Points on a hilly landscape, in no order, each with its height.
A ball rolls from a point to whichever of its 2 nearest points has the largest drop for the distance, and stops where none of them is lower. Distance is the straight distance between rows; heights are no part of it.
sefe (h 535): [154  79 143  59  94  82 147 177 126  95 135  90 165 141  75 159 116 169
 100 159 149 151 141 101  71]
pivo (h 213): [155 128 100 189 187 164 104 115 171 131 127  81 126 102 149 141 124  99
 126 168 126 103 163 131 127]
lito (h 338): [ 89 110 152 116  96  98 138 116 137  94 178 161 148  82 122 195 107 127
 106 133 126 132 156 162 108]
buvi (h 312): [101 136 111 152 120 118  90 130 132 162 104  91 124 158 141 155 142 118
 142 131 126 138 128 122 135]
tedi (h 325): [164  81 154  81  98 110 160 143 110 102 119 121 165  84  93 126  96 139
  66 161 154 179 104 137  87]
pedi (h 220): [203 107 131 157 179 167 125 161 111 112 129 132 136 117 139 112 184 104
 128 169 115 169 142 147 125]
gugol (h 201): [104 165 127 137 144 146 102 126 146 165 133 161 102 181 159  85 139  95
 144 149 129  69 114 111 150]
Tona (h 52): [120 142 115 148 201 167 129 134 137 163 152 132 111 100 123  79 124 140
 123  99 122 108 114 182 175]
popu (h 288): [120 101 103 150 139 137  59 154 140 118  92  95 148 150  97 117 155 164
 124 153 162 162 156 160 140]
per (h 123): [115 147  87 175 219 167 142  83 175 153 150 118 100 153 111  86 104 141
 157  92  97  75 158 147 161]
Vapot (h 429): [137 115 109 104 128 123  98 165 128 169 110 119 126 136  64 101 145 139
  77 120 162 146 160 167  99]
fosi (h 202): [147 162 134  96  96 106 176  94  92 115 135  81 146  64 143 158  85 141
 120 136 149 141  84 125 128]
Duso (h 498): [105  86 131  89  78  86 155 141 134  47 119 103 148 130 115 182 118 149
 143 134 116 128  96 128 130]
tibil (h 243): [ 66 120  98 173 170 161  55 129 152 170 139 108  71 176 142 107 145 160
 151  72 143 117 148 138 145]
naz (h 290): [119 170 142 149 109 125 118 100 130 125 147  81 156 180 200 122 121 140
 177 149  88 131 140 110 138]
pil (h 182): [ 93 101 177 108  78 129  79 158 121  99 108  96 107 168 190 161 140 104
 127 107 116 116 145  76 124]
zorub (h 337): [115 143 137 140  86  93 181  85 109 115 170 196 152  81 174 138 125 113
 136 122 120 148 124 118 128]
Ger (h 658): [ 84 129 164  99 101 110 107 159 138  90 161  54 134 177 187 175 151 169
 164 105 115 105 109  89 102]
gok (h 308): [154 143 147 116 133  94 179 138  95 133 138  97 133 102 150 163 143 110
 155 142 103 145  95  84 134]
vivu (h 473): [142  98 100 181 210 165 102 133 149 121  99 163 105 106  95  97 148  97
 132 147 144  87 159 123 171]
lel (h 569): [125  69 151  79  96  95 163 150 152  60 147 113 182 121  72 195 103 159
 104 148 155 133 142 128  67]
golet (h 382): [162  76 153  94 103 100 190 156 111  90 136 132 159  88 120 165 132 115
  99 137 125 162 106 127  93]
sabu (h 387): [ 68 149 125 119  75  84 124  83 137 167 167 164 119 151 161  90  99 117
 133 122 126  96 152 121 123]
mibu (h 180): [ 53 109 148 116  64  68 104 105 137 121 150 124 116 162 178 171 116 129
 153 124 128 121 132  68 120]
loz (h 257): [143 121 145  74 100 110 156 122 115 100 109  64 136  69 107 150  98 140
  86 140 147 166  89 148 107]
tekud (h 438): [179 104 100 127 160 152 108 142 108 145  69 136 108 115  51  94 106 119
 104 155 154 155 136 140 147]
bozim (h 390): [124 157 114 118 117 147 165 111 120 136 171 208 103 127 158  79 127 122
 131  98  98 108  96 166 154]
bigef (h 619): [155  97 167 114 109 122 130 171  89 112 138 111 152 136 157 142 182 109
 105 130 107 144 158 142 111]
Ruli (h 371): [ 87 152 121 124 144 150 163 115 136 163 153 170 114 146 143  62 107 146
 151  65  88  89 118 147 174]
Nulop (h 160): [154 189 116 133 116 131 154  97 110 134  99  84 152  85 135 144 105 126
 132 140 135 150 116 132 134]
Fup (h 157): [103 155 171 141 120 146  70 107 126 160 132 148 108 209 194  68 104 107
 142 124 128  82 142  75 139]
Risos (h 502): [167 125 115  90 175 169 172 175 120 157 121 166 102 123  66  83 160 129
 107  81 133 105 138 160 129]
Negug (h 478): [209 116 126 113 148 147 132 122 102 110  60 106 139 118  57 103 107 130
 102 184 144 195 129 109 114]
Dizod (h 363): [106 125 141 130  82  88 150 115 130 130 122 127 153 154 129 200 110 121
 143 123  90 137  99 108 115]
mil (h 198): [157 170  88 156 129 157 124 112 118 124  79  96 153 111 115 130 125 121
 123 143 152 131 151 157 147]
kire (h 161): [175 158 126 141 156 187 125 133 137 148  91 130 134  87 114 116 100 115
 105 160 141 145  77 149 124]
Kov (h 270): [175 125 146 135 136 154 124 172 104 121 137 186 122  86 155 113 188 105
 128 134 122 162 128 131 131]
seso (h 108): [134 142 127 158 207 172 130  83 171 156 181 147  99 195 154  35 103 136
 183 133 102  56 164 108 138]
ber (h 153): [146 172  79 187 187 154 137  69 155 159 126 120  99 112 121  99  93 105
 150 125  99 120 165 135 147]
kubo (h 214): [143 158 145 112  88 141 165 110 139 128 139 184 136  62 131 176  88 112
 103 124 119 142 100 124  79]
mem (h 107): [107 133 125 134 155 141 103 147 116 162 139 134 119 138 124  95 163 124
 109 102 139  99 141 180 154]
Nataz (h 275): [ 89 129 128 185 156 152  66 118 135 164 131  95 106 168 167 109 139 117
 136  95 112 123 162 136 151]
lokek (h 138): [137 143 111 196 201 139  98  59 165 150 173 140 104 175 146  84 105 120
 168 163 107  71 170 111 138]
Gemis (h 566): [ 99  97 133 130 118 144  68 152 128 100  77 129 101 152 138  90 160 100
 115 132 134 129 152 144 164]
gobe (h 145): [173 153 150 114  93 150 174 132 117  91 104 145 164  50 131 164 115 140
 119 112 130 175  98 117 101]
Zelen (h 548): [109 110 142 136 122 139  88 148 128  75  82  88 146 135 166 116 162 116
 136 160 138 134 141 125 171]
Zeg (h 165): [152 103 136 133 171 146  97 163 107 143 141 115 114 139 134  92 182 105
 103 150 121 140 148 180 138]
rimu (h 483): [183 110 149  58 113 107 175 172 108  95  96  84 144 117  70 164 114 143
 126 150 130 137  89  82  89]
gige (h 428): [ 70 170 119 154 103 113  71  87 152 146 127  92  99 192 181 102 137 140
 171 117 127 138 178  97 122]
Pudu (h 334): [160 180 144 140 145 102 190  96 114 151 152  95 153 109 167 135 114 132
 171 141  85 167  96  93 121]
Kav (h 316): [ 99 153 150 137  80  87 160  84 132 133 159 113 161 159 195 122 114 125
 154 132  83 133 130 117 111]
gez (h 109): [160 159 107 146 199 191 139 111 146 169 108 147 107 105  87  94  92 121
 114 129 157 101  67 145 148]
nuvig (h 676): [105 141 150  99 105  85 171 148 124  85 153  81 159 142 156 161 133 148
 170 107 104  81  98  87 125]
gid (h 259): [146 168 123 112  81 149 157 123 139 146 171 213 109  84 161 133  88 109
 133 127 100 127 111 112 100]
Nov (h 258): [147  77  94 183 181 148  79 136 170 130  95  64 121 130 114 144 132 104
 120 166 143 134 151 125 125]
kova (h 327): [205 128 114 114 137 161 131 168 108 119 112 208 112  87  95  96 162 120
 118 151 149 174 115 129 124]
Bofo (h 263): [105 136 164 114 104 110 118 135 125 113 132 172 115 148 164 137 180  78
 111 136  99 114 132 142 116]
peg (h 470): [133 117 125  82 161 130 139 167 129 184 110 150 110 129  37  90 143 139
  79  88 156 111 134 156 108]
mefip (h 522): [196 112 147  74 140 124 149 149 101 102  80  57 159 131  49 119  99 169
 106 168 141 183 126  73  91]
nukap (h 237): [141 137  91 174 163 159  84 121 136 105  94 111 143 150 110 118 154 130
 133 159 146 112 163 171 160]
gama (h 197): [103 164  94 142 135 151 118 107 152 180 114 150 119 155 110  96  76 139
 137 116 121 104  76 152 161]
muvid (h 466): [113  74 148  87 110  95 194 163 137  20 146 118 162 104  97 171 108 147
 146 111 119  92  91 117 114]
gef (h 212): [152 156 147 115  96 118 219  99 120  69 152 141 168  49 138 181  99 146
 144  88 122 148 100  92  95]
Genul (h 342): [118 166 157 117 108  83 201 100 133 107 165 114 172 101 175 137 108 150
 167 130  82 148  97 107 117]
Fifu (h 217): [ 80  81 108 125  87 107  71 141 127 135 117 133  91 175 125 138 164 137
 110 100 155 148 132 158 112]
zal (h 90): [118 136 104 132 222 186 168 121 156 141 149 125 108 128 118  82 115 159
 154  94 122  76 121 155 197]
tufit (h 361): [153 166 112 147  96 114 165  93 105 130 161 225 122  83 156 125 155 108
 144  99 142 165 108 109 127]
volob (h 574): [118  38 136  80  73  91 117 183 124  87 138  90 141 145 102 169 128 160
 113 123 131 156 168 104  88]
vata (h 417): [139  77 142 108 115  95 114 169 117 112 108  97 187 132 101 105 139 164
  95 168 145 188 139 134 128]
Bilo (h 324): [131  82 134 120  76 102 135 134 115 133 124 138 150 142  96 206 110 119
 104 115 108 146 129 140  95]
lam (h 401): [144 149  98 129 160 145 109 131 108 153 104 166  91 120  74 113 127 118
 139 146 136 110 123 139 178]
pido (h 273): [ 72  87 162 121  86  84  92 130 102  92 144 119 135 110 161 149 148 137
 112 115 134 138 152 143 155]
velu (h 321): [116 139 118 131 102 126 161  98 111 165 133 187 127 111  96 138  88 121
  98  72 111 115 111 166 128]
Vak (h 527): [172 152 118  98 136 172 159 166 104 170 140 185 111  88  95 109 140 124
  92  79 153  96 126 151 104]
vomis (h 154): [122 163  92 156 176 173  94 108 166 178 104 103 109 127  85 119  82 141
 116 128 158 111  98 152 137]
bafe (h 309): [ 87 122 161 123  99  71 156 111 106  99 160 138 163  76 159 163 138 127
 121 124 122 136 138 132 139]
zolas (h 462): [151 116 146 121 129 101 148 156 101 109  91  87 197 109 101 145 139 153
 122 155 161 149 106 118 137]
zuged (h 122): [ 56  90 134 133  88 108  63 128 124  91 107 108  78 177 176 148 189 156
 135 102 172 173 126 123 105]
Buko (h 115): [176 199 130 139 122 150 176 105 126 121 118 131 156  56 165 130 125 125
 140 133 150 173  84 101 116]
nadam (h 234): [ 63  66 131 113  80  61 141 106 135 101 166 101 112 156 146 209 117 113
 143 111 133 125 120  95 105]
Piz (h 366): [ 53 122 139 125  82  96 111  97 147 128 198 173 122 122 156 152 104 123
 110 115 130 100 158 152 113]
Degi (h 426): [169  90 157  90 120  94 213 162 106  55 139 139 160  91 103 173 139 140
 148 117 114 131  79  93 103]
salur (h 407): [ 57 160 102 131 101 106  89  96 147 169 134 134  77 180 152  89 132 126
 148  93 126 106 156 124 135]
rov (h 181): [138 175  94 192 171 148 110  83 155 150 137  81 136 121 152 127 108 123
 155 149 112 112 191 123 130]
muzez (h 230): [127 158 100 165 114 155 122 102 125 156 118 142 136 150 157 102  88 126
 154 138 100 127 106 138 165]
pev (h 356): [109  94 115 116  96 108  81 157 139 129  79 111 160 129  80 131 125 177
 100 147 180 179 126 137 116]
koge (h 238): [141 164 116 129 132 142 142 140 131 191 130 182  95 124 144 107 128  79
 131 140 119 103  97 110 131]
Doref (h 173): [108 104  91 195 201 151  63  73 194 127 163 127  69 182 141 114 111 134
 148 132 117  45 162 109 136]
Fifek (h 526): [121 108 127  98  98 111 128 154 124  81 103  77 131 145 146 151 145 124
 147 159 116 135 107 121 151]
Naki (h 111): [ 82 134 177 128  88 113  63 121 112 133 135 134 108 186 188 140 126 118
 139 124 123 106 139  72 138]
patop (h 423): [156 135 123 115 133 111 129 134  91 145 112 134 144 107  83 111 160 127
  86 139 158 151 146 178 122]
fuzef (h 231): [ 93 178 147 134 102 124 123 117 141 134 117 168 125 152 183  93 155  84
 135 141 116  97 138 107 133]
nibut (h 345): [120 149 132 148 110 122 133 131 138 155  83 143 148 141 124 163 133  95
 132 129  93 143 109 122 127]
rem (h 206): [ 78 124  96 184 190 155  56  92 189 164 155 116  58 203 149  91 119 149
 173 110 133  94 145 106 136]
dad (h 556): [168 119 118  94  95 144 149 162 110 149 111 185 125  88  80 123 121 108
  71 111 157 118 152 138  84]
foza (h 260): [142 162 120 176 127 160 122  88 134 151 131 132 135 179 187  73 101 109
 177 152  90 116 150 107 144]
Mosor (h 638): [120 115 169 119 114 116  97 165 104 128 155  66 158 159 169 174 168 147
 131 128 128 123 131 122 117]
lorer (h 427): [135 132 100 126 208 167 118 139 142 153 107 143  93 136  40 118 119 156
 140 114 141  91 132 143 171]
tif (h 392): [155 159 121 130 117 109 160 113  88 135 131 187 129  84 109 132 166 112
 108 110 140 147 134 159 120]
Nit (h 450): [123  82  93 163 235 147  97 130 160 135 120 133  93 148  48 116 142 141
 133 124 154  79 152 138 169]
riti (h 373): [194 147 112 135 189 172 120 145 110 135 126 184  96  94  87 108 148 122
 135 157 136 138 119 144 151]
pog (h 279): [110  98 117 122  85 113 112 130 110 145 138 153 125 145 113 152 124 119
 100 100 121 122 127 173 128]
rudu (h 271): [164 153 126 113 116 115 157 128 106 162 142 151 100 101 155 144 133  77
 126 159 121 140  89 109 119]
seti (h 223): [183 130 125 128 160 168 129 142 144 113  85  57 146  98 114 141 105 129
 119 186 144 158  94 136 123]
femi (h 219): [ 64  69 153 108  81  79  80 150 118  73 135  94 127 141 148 168 170 171
 131 111 159 157 146 117 123]
Fov (h 349): [106 173 111 109 143 143 179 104 123 167 130 168 108 109  88  94 102 148
 118  57 121  98 109 161 154]
pibu (h 601): [126  56 177  89  90 100 121 186 112  77 131 100 162 155 141 135 170 128
  96 123 115 149 177 118  95]

Where does a ball stop that starts at each point below?
Nit: Tona
Genul: gez
mefip: Tona
Fifek: Nulop
Nov: Tona
nibut: seso
